Points on a hilly landscape, in no order, each with its height.
A ball rolls from a point to the lowest of its 4 nearest points, and stops where none of them is lower. Distance is the straight distance between rows; heights are no part of it.
ponot: [  7 -10 -17 -43  -1  -1   3   9   9  35  -1  20 -62 -35  42 -17 -19 -27
   2  23   5 -35   8  16  25  24   9 -18  -7  16   8 -43 -16  -4  33 -43
 -52  18   4  -1  11 -45 -24   9  -1  61]  (h 397)
pago: [-32  38   7  41  -1  23 -23  13 -36 -10 -14  25  43  26  -1 -33  24  13
  -2 -30 -13  14 -32   0 -60 -27  -5   2  15   6 -51  36   6  57 -33   4
   2 -12   2  -6  -5   3  42 -26  31 -22]  (h 447)
Ped: [-17   3   3  23 -21  19  29 -32   5 -30  -4   9  50  30 -29  32  39  -2
 -12 -23 -18   3  21  11 -25 -26  10  25  33   4   8  56   4 -37 -33 -21
  11 -43  19  -3 -11  21  -6  -9 -24 -42]  (h 241)
rovan: [ 19 -11   4   8  -5   9  50 -44  22 -48   4 -45  53  18 -54  55  23  -4
 -25 -21 -22 -24  44 -18  22   6  34  24  30   9  33  42  10 -36 -29  12
  40 -34  15 -11 -13  -1  -8  -1  -8 -43]  (h 235)
beku: [-21   3   6  53  19 -15  27 -41 -33   4  36 -50  31  21  -3  16  33   9
   5   0 -41 -31 -24   4  28  -5  -3  24   1  19  37  38  48 -16 -15  -7
  21  -2  57  37  17  47 -25  16  15  24]  (h 154)
leb: [ 15  -8  13 -10  -3   6  42 -21  43 -25  -5  -1   9  11 -48  32  -3  -4
 -24 -42  21   0  23  12   5  17  -3  22   5 -18  22   5 -32 -35   4  11
  33 -29 -39 -11 -27  -5   1  22 -33 -55]  (h 322)
gemo: [-23   0 -17  17 -39  21   8 -10   3 -20 -14  21  62  11 -38  12  31  12
 -20 -30  -1  17  32   1 -39 -34   6   0  29   0 -24  51   6 -19 -38   9
  14 -38  -3  12  -6  11   3 -14  11 -81]  (h 357)
nite: [ -7 -20   9  36  16 -19  10 -28 -28 -28   7 -32  59  25 -14  22  21  18
 -11 -18 -21 -24 -19 -16  22  -3   9  24  -3  25  23  35  17 -11 -22  10
  17 -14  49 -11   9  28 -22   4 -20  16]  (h 121)
lason: [-36  13 -15  53 -39  -2  13 -15 -29 -18   1  -9  57  49  -9   7  36 -16
 -20   0 -25   1  -2 -10 -26 -23  -7   3  10  25  -3  65  12  -6 -33   0
  -4 -19  30   3  17  34   8 -29 -22 -28]  (h 219)
Dur: [ 14  -9 -17 -49  -6  -8  22   7  19 -33   1  22 -41 -32 -39   3 -46 -18
 -14 -16  29  13  47  -9  13 -22 -34  22  23 -20  14 -32  -5 -27  24  12
  14  13 -37 -15 -60  -5  13  14  -3 -29]  (h 648)
Kole: [  1 -13  -8  -4   4  -8 -16   9 -11  23 -22  12 -16  -1  27   1 -10 -10
 -12  17   4 -11 -21   9 -15  18 -11 -31 -20  -9  18 -35   1  -3  -6 -25
  -9   2   3 -10  22  10  14   4 -16  12]  (h 491)
lin: [ -3  15  -2 -25  -7  14 -10  22  11 -19 -14  20 -33  -8 -37   6 -11   3
  14 -28  27  46  38 -23 -24 -43 -13  -7  23 -31  -7 -32   1 -14  14  16
  31 -14 -18   3 -39 -26  38  -7  -5 -45]  (h 64)
gisos: [ 14  32  -5 -61  20   7 -18  34  21  30 -18  24 -18 -26  18 -51 -21 -17
  31  21  12  11  25  -7 -14  -8 -12 -31  11 -16 -19 -34  -1  19  23  -2
 -37  17  -3   3 -23 -23 -10 -29  24  21]  (h 234)
kan: [-23  -3   9  44  -1  14  -8  -3  -7 -21 -11  21  45  31   0   5  24   2
 -22 -22   6   3  -1   0 -19  -2 -18  18   6  17 -24  24 -15  -8  -9 -15
  13 -37   8 -10  -4   9   5  11  -8 -22]  (h 360)
Muz: [ 38 -16   0 -27  31  -4   4  -6  28  -5   1   1 -27  -4 -16   3 -31  -5
 -22   0  28  -9  28   2  -3  21  -6   4  -5 -14  20 -30  13 -25  15   9
  29   4 -25 -29  -1 -12  14  25  -5 -23]  (h 401)
Temul: [  5  18 -13 -34  36  -6 -10  28 -10   8 -10  -4 -17 -14  24 -16 -22 -26
   2  44   5  -3  20  -6 -23  -3  -6  -5   3 -32  -9 -42  -5   7   6  -2
 -18  16 -12   9 -11 -15   6  17  12   3]  (h 423)
nen: [ -8  27   6 -11  18  19 -48  10 -23 -11 -14  33  14  21  -1  -9  17 -12
  18   4   6  25 -12  -9 -62  -3 -14 -17   0 -24 -30 -23  -1  27 -22 -10
   9 -21  -8  13 -18 -14  15   2  22 -18]  (h 456)
gize: [ -5  24   1   5   7  27 -33  24  -7 -19 -21  22 -11  12 -41  -6  16   5
  10  -6  12  41  10 -19 -31 -24 -20 -14  11 -41 -44  -4  20  33 -23   5
  10 -19 -20   1 -38 -18  24 -11   5 -35]  (h 617)
pifak: [-31   4  12  50 -24  -7 -19  -1 -35 -10  -3 -17  31  19   6  16  28   5
  -5 -16 -43 -10 -29  -9  23 -20   0  14 -16  15 -13  39  -4  21 -20   3
   9 -13  19 -13  32  30 -17 -15 -33  15]  (h 214)
Bek: [ 18 -34  21  24 -21 -52  42 -49  -5 -29  25 -82  55  28 -29  54  -4  13
  -2   8 -22 -64  19  -6  17   2  13  11  -2  19  50  52  18 -31 -19  13
  22  -4  34   6  11   7 -31  17  -6   6]  (h 240)
mibu: [-27   0  -6  56  -8 -18 -13  26 -42   3   0  28  11  12  29   9   4   0
   9   3 -13  22 -36  -1 -35   0 -18 -11 -28 -16  -8   7  16  35  -9 -24
  -1   9  -8  19  14  35  10   1  -5  20]  (h 161)
ger: [-17  -7  10  43 -18 -11   1  -8 -14  -1 -11  -5  21  20  12   9  22  17
  -7   1 -20   5 -37   4   7   2   2  -8 -26   1 -17  34  -1  19 -22  -2
   7  -5  16 -23  13  10  -1  -2 -16   0]  (h 191)
Nobeg: [  5 -17  -9 -19  -7   6  11  -9  28 -43 -14  35  -2  -7 -68  10 -18   1
  -6 -25  29  14  37  -4   1  -9 -15  36   2 -31   8 -18 -20 -39  24  10
  35  -1 -41  -3 -32 -27  21  32  -5 -50]  (h 561)
gimu: [ 19  -3 -21 -73   1  12  22  12  21  20   8  18 -28 -46   6 -33 -20 -13
   5  21  27 -15  27  10  12  -9  -1  -1  15 -17  -4 -48 -16 -19  57  16
 -35  23 -41  13 -49 -49  13  15  -1  17]  (h 551)
fav: [  9 -14  14  12  11   7  -7  -7  13  -3 -10   1  -1  29 -14   4   9  -6
 -23 -28  13  16  -1  -3   6   8 -15   3 -18 -17  13 -16 -23  -5  -4  -5
  20 -11 -25 -31   3  -4  -4  16 -31 -14]  (h 55)
Zilaz: [ 24 -21  -9 -30  16 -16  -4   5  -9  33  21   8 -82 -21  24 -24 -50  -3
  -3  25  -1  -9  -2  -1  26  34  11 -24  -4  45  29 -13   4 -10  26 -20
 -45  49  34   7  20  -8 -31  -3  -8  60]  (h 387)
guli: [-15  17  -7 -51 -14  13 -34  30  26  19 -27  20 -35 -33 -12 -39 -27   8
  27   8  20  46  23  -7  -8 -41   1 -25  31 -53 -52 -30 -14  11  14   2
 -34   1 -26  -2 -48 -40 -17 -25 -15 -11]  (h 347)
purot: [ 18 -32  13 -62  19 -22   9   7  26   7  14 -24 -51  -8   8  -6 -30   3
  -9   9  30 -52  32  10  30  33  16   8 -12  13  64  -5  11 -36  21   3
 -10  44 -20 -36  13 -27  20  17  -9  44]  (h 134)
neson: [ 23  28 -15 -44 -13  -8 -30  13  -4 -16 -12  16 -38 -30 -48 -10 -18  -6
  18  -5  28  21  51 -15   2 -42  -6  -8   7 -37  -6 -47 -17  -1   7  21
  14   3 -11  14 -41 -20  11  16  23 -38]  (h 688)
mono: [ -3 -31  19  28   5   2   0  11  -6   5  14 -10   9  22   6  14  11  22
  -1  -2   3  -7 -39   5  25  -6   5  -1 -45  10  13   6  -5  20  -6  -4
   9   0  19  -3  24  29  -6   2 -15  25]  (h 58)
fevep: [ -8   8   4   0  10   9 -28  23  -5  -9 -16  13   8  12 -30   3   6  -6
  15 -13   2  19  -8  -7 -34   1   0  -7 -11 -18 -26 -17   4  -4  -1 -25
   9  -5 -10 -13 -16 -24  20  14  19 -51]  (h 482)
doguk: [-28  12   6  57  -5  -5   6 -15 -33 -16  37 -31  24  20  -7  25  37  17
  -7  -8 -41  15 -39  -1  19 -19  -7  18  -1  37   2  53  32  13 -25 -11
   2   3  50  12  25  38 -14 -14 -15   5]  (h 179)
dugeg: [  9 -15  28  43   0 -22  13 -21 -19   4  24 -41  37   9  12  22  10  36
  12  12 -25 -30 -30  22  47  -3  22  13 -31  12  29   7  18   4 -16  13
  20  -5  48  -7  13  34 -30  35   8  31]  (h 173)
vak: [ 21 -49  36  19 -21 -33  35 -32  17  20  35 -62  24   2  19  36   6  36
   3  10   3 -56   0  27  46  35  19  24 -22  32  47  24  10 -31  -3   4
  33  28  23  -6  13  -7 -30  49  31  31]  (h 281)
ker: [  6  -5  -3 -23  10  -8 -25   3   7  12  -6   7  -4  11  19 -15 -11 -19
  -5  12  16   7  18   3 -26  -1  -9 -12  -8 -26   3 -48 -15 -12  12 -20
   2  10 -16 -14  -3  -9  10  14   5 -13]  (h 437)
riv: [ 35  -5  16  -5 -13   2  44 -47  40 -31 -10 -38  36  11 -50  34   3  -5
 -12 -19 -10 -21  24   2  31  19  27  27  -2  27  18  25  -2 -27 -19  29
  30 -16  -8 -31  -7  -2   6  24 -22 -26]  (h 250)
vezum: [-14  30  -8 -38 -15   7 -40  32  24  -1 -49  30 -37 -47  13 -31 -31   5
  22   8  27  48   1  13 -31 -29  -9 -22  21 -47 -59 -21 -26  55  12  -1
 -55  10 -31  11 -32 -44  -5 -51   0  -6]  (h 116)
Lar: [ 10   5  -1   8 -31  30  17 -15  30 -16  -9  16  42  10 -66  19  14  12
 -10 -30   5  -5  43   7  -5 -25  20  26  22 -19  -9  39 -17 -28   2   3
  38 -12 -23  16 -28 -22  -7  20   0 -70]  (h 286)
kala: [-16  57 -23 -18   2  -6 -27  33  13   5 -42  33 -10 -33  23 -48 -16 -17
  36  30  -2  59 -33   4 -56   5  15 -37  18 -17 -68 -33   2  53  -1   3
 -35   2 -15   7 -23  -3   0 -50  25  -6]  (h 190)
losi: [-23  41 -13 -18  35   2 -50  39   5   2 -25  19 -18 -14   7 -14  -7 -15
  27  10  12  58  -9 -17 -45 -28  -3  -9   9 -22 -50 -12  -6  20 -17  13
 -24  -2 -14  -6 -12 -24   9 -40  14 -18]  (h 358)
mifub: [ -4  25 -14  15  27  -4 -29  22 -14  -7 -24   7   7   9  18 -11  16 -15
   1  14  12  21 -11  -9 -46   8 -11  -5 -13 -23 -16 -24  15  18 -13  -3
 -10 -14  -1   2  -9   2  13   3  10  -2]  (h 552)
Dupid: [-39  25  12  39 -18  25  -4   6 -14 -17  -8  12  53  27 -12  -1  29   8
   3 -16   0   7  -6  16 -37 -24  -9  -2  -3 -14 -49  33   1  12 -38  -4
  17 -39  13  12 -13  -4  19   9   4 -43]  (h 363)
Gepe: [ 21 -25 -10 -12  26 -30 -20   2 -17  13  16 -15 -39   7  17   1   3   5
 -11  -3   9 -10  -9  -6  12  16  10 -10 -21  17  28  -6   9 -10  16   4
  -7  11 -13  -5  32   0 -14  10 -11  42]  (h 409)
lil: [-39  22 -12  78 -33  14 -25 -15 -49   2  17 -18  29  -1  23   4  14   0
  -5 -22 -25   4 -50   9 -16 -11 -15  26 -19  21 -28  36  28  32 -26  12
   7   2  15   7  48  51   3 -23  -8  20]  (h 221)
Sevo: [-36   2  12  64 -18  -1  12   5 -30   2   2 -14  12  15  35  11   5  15
   1 -13 -25   6 -58 -12   0 -10  -5   7 -13  -4 -29  20  15  40 -18  12
  10   1  10   1  26  31 -14  -8 -20  20]  (h 222)
relet: [ 20  11 -15 -54  11   9  -8  25  -2  38   0  19 -33 -23  41 -32 -10 -10
  13  35  11 -29  32  11  18  17  -6  -7  -6   3  15 -56 -34  -3  43 -13
 -46  11  -2   2   0 -40 -14   7  -7  34]  (h 449)
lun: [-27  12   7  71   9  15  13 -22 -53   2  25 -32  21  -5  46 -12  45  15
  18 -16 -36   7 -77   0  31  18 -32  15   7  25  -1  35  44   3 -10  33
  10   9  31  23  47  51   4 -32  17  36]  (h 189)
bigoz: [ 13  20  -1 -22  28  10 -26   0  -1  -3  -6  27  -1   7   1 -11 -12  -3
   3  10  17  16  15  -5 -26  -6  -6 -21   9 -34 -15 -34  -2  -5  -1 -23
  13  -9  -3  -8 -11 -27  10   7  11 -20]  (h 102)
nira: [ 21 -25  -3 -43   6  -8  -4   8   4  33  11   7 -93 -36  35 -27 -28   3
  -5  31  -9 -54  17  19  47  38  15   1  -4  37  38 -19 -13  -2  50 -33
 -50  23 -20  25  30 -49 -29   2 -27  72]  (h 337)
rep: [  0  20 -18 -36  36  -5 -20  22   4  -4 -17  22 -13 -15  21  -3 -24 -18
  22  31  14  30  11 -21 -14 -21  -8 -13  11 -47 -31 -42   3  -2   7  10
 -18  -3  -6   6 -43 -21  11 -20  18 -21]  (h 497)
Sina: [ 14  -6   3 -43  16   4 -21 -15  25   1   0   5  -8  -8 -11  -2 -23 -23
  -4 -12  26   6  33  -2 -11  -2 -18  -8 -13 -26   4 -32 -13 -41  20  -3
  10  10 -18 -15 -13  -7  -3  30   9 -46]  (h 562)
disu: [-16   6 -23 -12   8 -19 -20  52 -32  22  -8  20   8  -5  54 -31 -17 -34
   8  39   5  16 -15 -21 -23   3 -12 -39  -6  -7   0 -29  -9  15   1 -23
 -35  14  -5  19  24   0 -17 -15  12  34]  (h 162)
mesaf: [ 34 -38  42  13   4 -22  31 -25  16   0   1 -45  40  26 -13  15   9  22
  -7 -22 -14 -33   7 -11  24  18  19   2 -15  27  36  14   3 -12 -15  28
  21 -13  18 -22   3  15 -11  20 -19   8]  (h 178)
biguk: [ 44 -17  22 -19  15   0  16 -24  39 -19 -14  -8  16  -2 -41  17  10  10
 -12 -12  22 -13  11   7  21  30  12  15 -13   0  37 -18 -13 -22  11   8
  25  -7 -15 -34  -4   4  17  18 -13 -32]  (h 288)
kof: [ 24  -2  11   0 -13  22  35 -26  37 -38 -12 -10  41  26 -55  26  18   7
 -10 -27 -16   3  26 -22  21  -4  20  31  31  14  17  47 -25 -37 -28   6
  23 -43  12 -31  -2   7  -7   7 -25 -57]  (h 233)
feze: [-20  -4 -29  -8 -17 -18  -8  30 -24  43  17  35 -54 -24  35 -31 -26 -11
   8  35  -7 -12 -24   5  10  27 -11 -21 -15  31  -6 -32 -12  24  18 -42
 -48  31   0  14  20 -22 -26 -15  10  45]  (h 361)
siv: [-19   5   2  60   2  10 -11   1 -35  28  26  -4   7 -13  57  14  15 -10
   3   2 -18  23 -70   9  -5   7 -23   4 -22   1 -20  14  27  28   8   1
   4  22  -9  23  42  40   2 -24   4  31]  (h 216)
geb: [ 19  -8  -6 -49  22 -10   3   6  19  14 -17  19 -49 -34  34 -13 -20 -20
 -24  10  24 -10  33   1   9  14   4 -15  -5  -5  26 -43 -19 -29  23 -20
 -30  20 -19 -11  16 -12   7  11  -2  10]  (h 404)
deza: [-23  -3 -18  29  22  -8  -4   5 -18  61  17   4 -41 -16  63  -6  -5 -22
  12  48  -9  19 -58  18   4  37  -5 -16 -13  12  11  -8  13  46   8  -6
 -29  17  27  39  68  32 -17 -30  32  77]  (h 300)
nofol: [ 43 -49  22 -26  20 -31  -2   3  11  44  36 -13 -60   4  25  -6 -14  10
   0   8  16 -17  14  10  44  42  13  -1 -15  28  55  -7  14 -18  20  -5
  -2  34   9   7  19 -13 -25  28   9  37]  (h 289)
nuku: [ 15   7 -12 -49 -20   3 -14  15  28 -63 -20  14 -28 -26 -57   0 -33  -6
  -7 -22  22   4  61 -23   5 -17 -16  17  14 -42  -4 -48 -10 -17  14  42
  41   5 -27 -13 -58 -25  33  24   3 -44]  (h 610)
davu: [  0   1   0  12 -16  -6  31 -27   4 -23  -1 -23  52  31 -32  26  22  10
 -27 -24 -19  -7  17   4   4 -21  17   8  24  10   3  58  -1 -20 -34  -6
  19 -21  29 -15  -2  15   1   5 -29 -22]  (h 205)
lapen: [-11  -3  18  70   6 -10  -2   7 -32  26   7 -16  -7 -16  60  -3   9 -14
  18  20 -20  30 -75   4   9  27 -22   1 -26  -9  -1  11  20  39  13  11
  -7  11   5  31  49  45  -6 -12   1  41]  (h 243)
tefov: [ 20 -24  -7 -42  14  17   0 -12  29 -11  10   7 -18 -14 -22  -6 -38  -8
 -18 -10  32   2  39   0   4   9 -12  16   6 -24  22 -32 -18 -27  13   7
  23  16 -26 -38 -37  -1  21  24   5 -25]  (h 510)
fezav: [ 33  16  -3 -67 -33  31  -4  32  39   7 -44  21 -43 -44 -26 -23 -15  -1
  21  -1  18  37  30 -24  31 -29 -14 -11  26 -63  -8 -42 -29   4  23  21
 -31   7 -44  10 -67 -48  13 -10 -12   5]  (h 613)
tapup: [  0 -23  -8  31  18 -25  -3  24 -11  40  23  21 -37  -8  51 -11 -31 -17
   1  41   4   8 -46   7  -3  39  -6 -27 -23   6  18   3  -1  19   4 -12
 -16  17   1   4  40  35 -15  -8  14  40]  (h 359)
mitab: [-23  26 -15  37  17 -22 -25  29 -46  19   2  17 -16  -3  36 -14 -20 -20
   4  23 -23   3 -26   0 -37  14 -10 -24 -11  -5 -36 -11   9  58  -2  -5
 -31  32 -11  22  26  16   9 -29  43  29]  (h 82)
vorap: [ 19 -25  44  15  19 -37  12  -8   0  41  37 -24 -10  21  34  13   7  18
   5   5   6 -11 -41  20  18  19  14  -1 -39  34  28   2   2   1  14   3
   6  18  22   8  12  16 -20  16  12  35]  (h 200)
Mab: [ 35 -27   0 -73  -6  -8   0  -1  21  14  19 -24 -88 -39  21  -7 -40   6
   2  12  -3 -60  25 -12  67  41  30   0  21  39  57 -15   5 -11  42 -14
 -10  44 -14   3  15 -42  -5  18 -12  74]  (h 269)
Zelud: [-42  25  -8  40 -42  29   5  -3 -13 -16  -1  28  64  25 -23 -11  46  -4
 -30 -20 -19  -1   0   7 -47 -30  -1   5  21  -6 -36  58  12  19 -37  -3
   7 -39  18  11   2  13  18 -19  11 -48]  (h 376)
vere: [ -1  -4  12   0   9   2   0  -6  20 -23  -3  15 -10  11 -55  16   8   7
   4 -39  16  15  33 -11  -7 -34  -9   2   5 -39 -24  -5 -18  -1  12  12
  51   1  -9   6 -38 -29  36  26   8 -58]  (h 514)
Pevak: [-11  10   8  49 -14 -12  31 -18 -23 -40   3 -25  38  26  -9  31  29   7
  -9 -18 -34  -8 -15 -50  12 -29   3  -6   2  27  26  58  14  -6 -41   9
  15 -26  43  -4   0  40 -24   0 -20 -16]  (h 163)
Zagus: [-60  30 -18  73 -20  16  -8 -27 -48  -3  45 -32  28  25  15  20  18  16
  -3 -10 -47   6 -46 -18   5 -24 -25  17   9  31 -15  52  47  25 -41  19
  -1   6  35  14  38  75  -7 -48  -5  -5]  (h 201)
Vaz: [ 44 -30  22 -12  15 -16  18 -21  31  -1   4 -37   3   0 -37   5  -9  17
   2  -9  17 -16  14   4  46  31  14  23 -10  22  46  -8 -22 -29  24  29
  33  23 -12 -40  10  -8  13  26 -19  13]  (h 308)
padi: [ 17   5  -6 -76   3  15  -7  18   3   6  17  22 -31 -33   5 -24 -24  -1
  17  11  19   9  38   8   7 -24 -13   4  21 -27 -15 -51 -16  -8  24   7
 -11  14 -25  13 -42 -22  -7 -16  -5 -12]  (h 499)
kudap: [  6  -6  -2 -66  16  16  -6  11  12  29   6  22 -41 -31  33 -39 -23 -14
  -9  28   8 -28  19   4   6  19   9  -1  -2   7  17 -52  -7 -16  52   0
 -58  30 -31  20 -20 -45  -7   6 -15  32]  (h 465)
movo: [ 48 -49  10 -40  21 -21  11   1  26  22  27 -30 -46  -6   7  10 -22  27
   1   9  10 -39  24  -3  52  41  16 -14  -1  25  61   5   3 -19  16   6
  19  47   3 -11  14  -9  -8  34  10  42]  (h 259)
rati: [ -7  -6  -6  -1 -28  22  14 -25  25 -25 -16  10  35  23 -35  15  17   0
   5 -35   9  15  20   9 -20 -43  17  10   9  -2 -22  41 -13 -30  -4  13
  20 -27  10   1 -21  -8   4   5  -8 -64]  (h 292)
vevef: [ 12 -29  -2  15 -27  23  54 -30  23 -35  -2  20  46  -7 -60  50   3  14
  -7 -35  -9   3  46 -10  -2 -40  35  37  41  -9   6  57 -19 -24 -19  17
  32 -35   3  24   3  -5 -15   2 -15 -70]  (h 271)
buba: [ 21 -38  21  11  -1 -32  50 -33  11 -14   9 -64  43  -1 -12  27  -2  20
 -13  -1   9 -71  22  22  47  20  34  16 -14  28  39  17 -10 -27 -16  17
  32   8  35   5   8  -1 -37  17  11  19]  (h 231)
pavem: [-28  34 -24 -25  -7   3 -55  16  14   4 -44  24 -24 -28 -12 -28 -27 -16
  20  11  23  71   1  -5 -58 -36   9 -25  26 -47 -86 -20 -11  42 -10  -8
 -37 -11 -26  -2 -24 -29   0 -40  -7  -6]  (h 297)
peno: [-31  -5 -32  19  -3   1   5   9 -24  48  17  16 -59 -30  75 -32 -32 -18
  26  65  -4   7 -53  13  11  49  -3   1  -1  40 -37 -23  -6  41  44 -28
 -44  25  21  20  35   1 -28 -32  27  67]  (h 339)
gabo: [ -2  -3  -1  52  21   9  -9   6 -35  19  31 -21  33   1  41  18  41   6
   8 -10 -29   9 -65  14  35   9 -14   7 -11  31   5  36  41  28  -8  14
  14   0  38   7  40  38 -14 -20  18  45]  (h 203)
Ponon: [-25  26  10  32 -33  30 -13   9  -9 -10 -22  30  53  22 -29   0  45  44
   4 -39   3  39  12   7 -57 -41  -7  -7  25  -3 -49  49   3  23 -24   2
   6 -41   9   8 -18  -5  22  -2  14 -64]  (h 462)
bapib: [ 13 -23  10  23   0   3  27 -36  31  -4 -10 -14  34  27 -16  17  13   0
 -32 -27   1 -10   5   5  10   6   8  16  -9  11 -11  20 -36 -28 -18  -6
  22 -17   3 -36  -7   2  -6  16 -34 -29]  (h 218)
Ret: [ 30 -24  33  -9   6 -26   7  -2  24  22   4 -40   4   7  -9  20   6  23
 -14   0   8 -25  18   8  39  44  13   8 -18  34  51 -12   2  -1  12  21
  23  20   6 -23  19   0  -6  32  14  32]  (h 249)
Sadun: [ -9  36 -21 -17  -6 -11 -10  51 -19  26 -14  28 -25 -26  37 -43 -23 -16
  18  52  -8  17 -12  -1 -28  11  -2 -32  -9  10 -50 -39 -10  45  27 -11
 -39   8 -10  19  12   1  -3 -44  26  53]  (h 127)
tar: [-18  31  11  29  13   9 -31   5  -6 -16 -19  33  18  19 -24  11  22   1
   8 -14  10  44 -11  -7 -54 -18 -17  -7   1 -20 -35  18  15  34 -14   1
  35 -39  -7   5 -22  -7  41  -7  31 -48]  (h 720)
Zet: [-63  44  -6  65 -41  31   0   5 -37 -25 -17   4  45  25   4  -3  47  13
 -23 -18 -31 -17 -23   3 -19 -17 -14   3  15  20 -22  54  14  16 -45  -3
   3   5  18  -2  27  38  19 -34   0 -26]  (h 278)
vurem: [-14  42 -17  13  30   7 -40  26 -16  -1 -21  14   6  -3  22  -5  11 -14
  41   9  -1  37 -30  -5 -55  -9  -6 -29  -2 -19 -45 -10  12  42 -31   7
 -22 -10  -9  -7 -27   7  37 -24   7  -4]  (h 474)
goti: [ 35 -18 -16 -64  -9  -3   6  -8  24  23   7  -6 -85 -17  32 -28 -24  -8
 -15  23  -4 -58  27  14  51  24  28 -20   6  41  21 -21 -11 -33  39  -1
 -34  36 -31  -6  15 -31 -15  13 -18  61]  (h 340)
mizup: [-21   3   4  44   7  -7  22 -28 -32   4  45 -52  28  18  25   3  24  24
  -4  -3 -27 -33 -53  12  32  -7  -8   6 -18  20  21  37  24   3 -12   9
  16 -10  42  20  35  60 -33   6  32  36]  (h 171)
kubek: [ 18 -19 -24 -62 -18  24  27   3  35  -3  21  10 -42 -46 -16 -10 -43 -11
   1   9  24 -21  29  -3  24 -12  11  31  21 -19  16 -53 -20 -31  45  11
  -7  22 -53   3 -50 -33  21  26   4  21]  (h 637)
duta: [ 18  -7  -6 -58  -2 -12  -9  15  -3  13  -7  -1 -32   0  29   1 -26 -12
 -12  29   1 -25  17  -4   2  10   1 -29  -9  -6   9 -42 -15 -24  22 -22
 -49  28  -5 -16  22 -12 -15  12 -22  37]  (h 479)
gonol: [-33  18  10  48 -10   2  -2   2 -28  -5 -11  16  33  25  23  -8  21   0
  18 -16 -14  -2 -26  -9 -30  -1 -28  -9 -16  -3 -37  11  15  25 -29 -21
  -3 -40 -12  -4  -6  12  28   6   2   1]  (h 251)
Kede: [ 20 -13  29  10 -14 -19  39 -46   4 -41  11 -46  64  16 -46  36  24  16
  -2 -11 -20 -37  35 -27  32   8  33   6   1  25  55  34  11 -32 -20  14
  20 -21  37   0   2  21  -9   9 -22  -7]  (h 217)
Mezof: [ 18 -28   1 -33  24   3   3 -10   8  -3   2   0 -23   5  -2  30  -7 -26
 -19 -10  21  -7  20   4   2  23  -2 -14 -23  -8  40 -12 -13 -19  -4 -13
   0   7  -8 -21  12  11  18  23 -26   6]  (h 329)
ginon: [ -8  19  -5 -38   1   7 -14  36   5  40 -12  37 -24 -24  33 -49 -20 -15
  35  39   4   6   4  20 -22  15   7 -30  -7  -6 -31 -54 -17  42  13 -25
 -44  11 -19  10  -8 -29   2 -20  19  56]  (h 148)
kip: [-17   3   1  35 -24  31  13 -11  -1 -19 -11  34  46  46 -47   9  21  30
 -18 -35   8  10   6  10 -20 -28   4  24  17 -12 -28  32 -27  -7 -14  -6
  12 -44  -4  17 -25  -4  16   1  -4 -80]  (h 362)
zor: [  5 -21  -3  17  26 -13 -19  14 -13  40  26 -24 -45   3  32  -1  16  14
  13  26  -4   0 -66   3  12  25   1  -5 -26  25  32  13  10  24  13 -22
  -4   8  17  16  36  32 -13   3  21  43]  (h 296)
giso: [-13  36 -17 -37  -1  21 -35  43  27  16 -43  26 -15 -28  21 -65 -23 -15
  37  38  10  46 -23  24 -24  10  17 -36  11 -10 -57 -37 -21  52  15  -9
 -45  -4 -31   2 -16 -21  -1 -48   4  25]  (h 155)
bonu: [ 45 -18  -4 -66  15  -8  14  11  28  -6   3 -11 -44 -27   6  -3 -23 -14
 -22  13  31 -16  36  15  30  38   0   7  10  10  42 -30  -7 -48  27  -4
 -12  12 -47 -32  27 -23  24  23 -24  21]  (h 133)
kiba: [ 11 -13   5   7 -36  -6  36 -30  16 -50  -7  13  51  12 -54  41  14  -3
 -18 -27 -10   8  19  -6 -22 -38  26  33  34   5  -9  54  -4 -42  -8  -3
  24 -41  19  -5 -19  -1   4  -7 -27 -78]  (h 254)
kufu: [  1  -1   1  -5  14  23  -7 -13  21 -17   5  23  14  22 -38  13 -10   0
   3 -20  17   0  26   3 -22 -13 -24   5   0 -20  -4 -35 -16 -20   4   6
  24  -4 -15  -3 -25 -25  13  15  10 -38]  (h 586)
fugo: [-32  18   2  75  16 -13  19 -40 -33   9  40 -56  22   9   6   2  49  10
  -7 -11 -51 -10 -53   2  44  16  -6  21 -17  38  37  24  69  -5 -23   1
   7  -7  63  31  44  72 -24 -17  55  20]  (h 170)

Call two points neighbours if one is among the 4 nearest of the other. Go from one point of each pair to the other, from neighbour to neighbour, staying as low as possible. Name the highest point that can't be avoided.
fav, davu | bapib
mono, bonu | movo
mono, nite | dugeg
davu, bigoz | Temul
mitab, vezum | giso

Write out the way that a ball takes from each point below.
kudap | ponot nira Mab purot bonu
kubek | padi gisos ginon Sadun mitab
gimu | relet ponot nira Mab purot bonu
duta | ponot nira Mab purot bonu
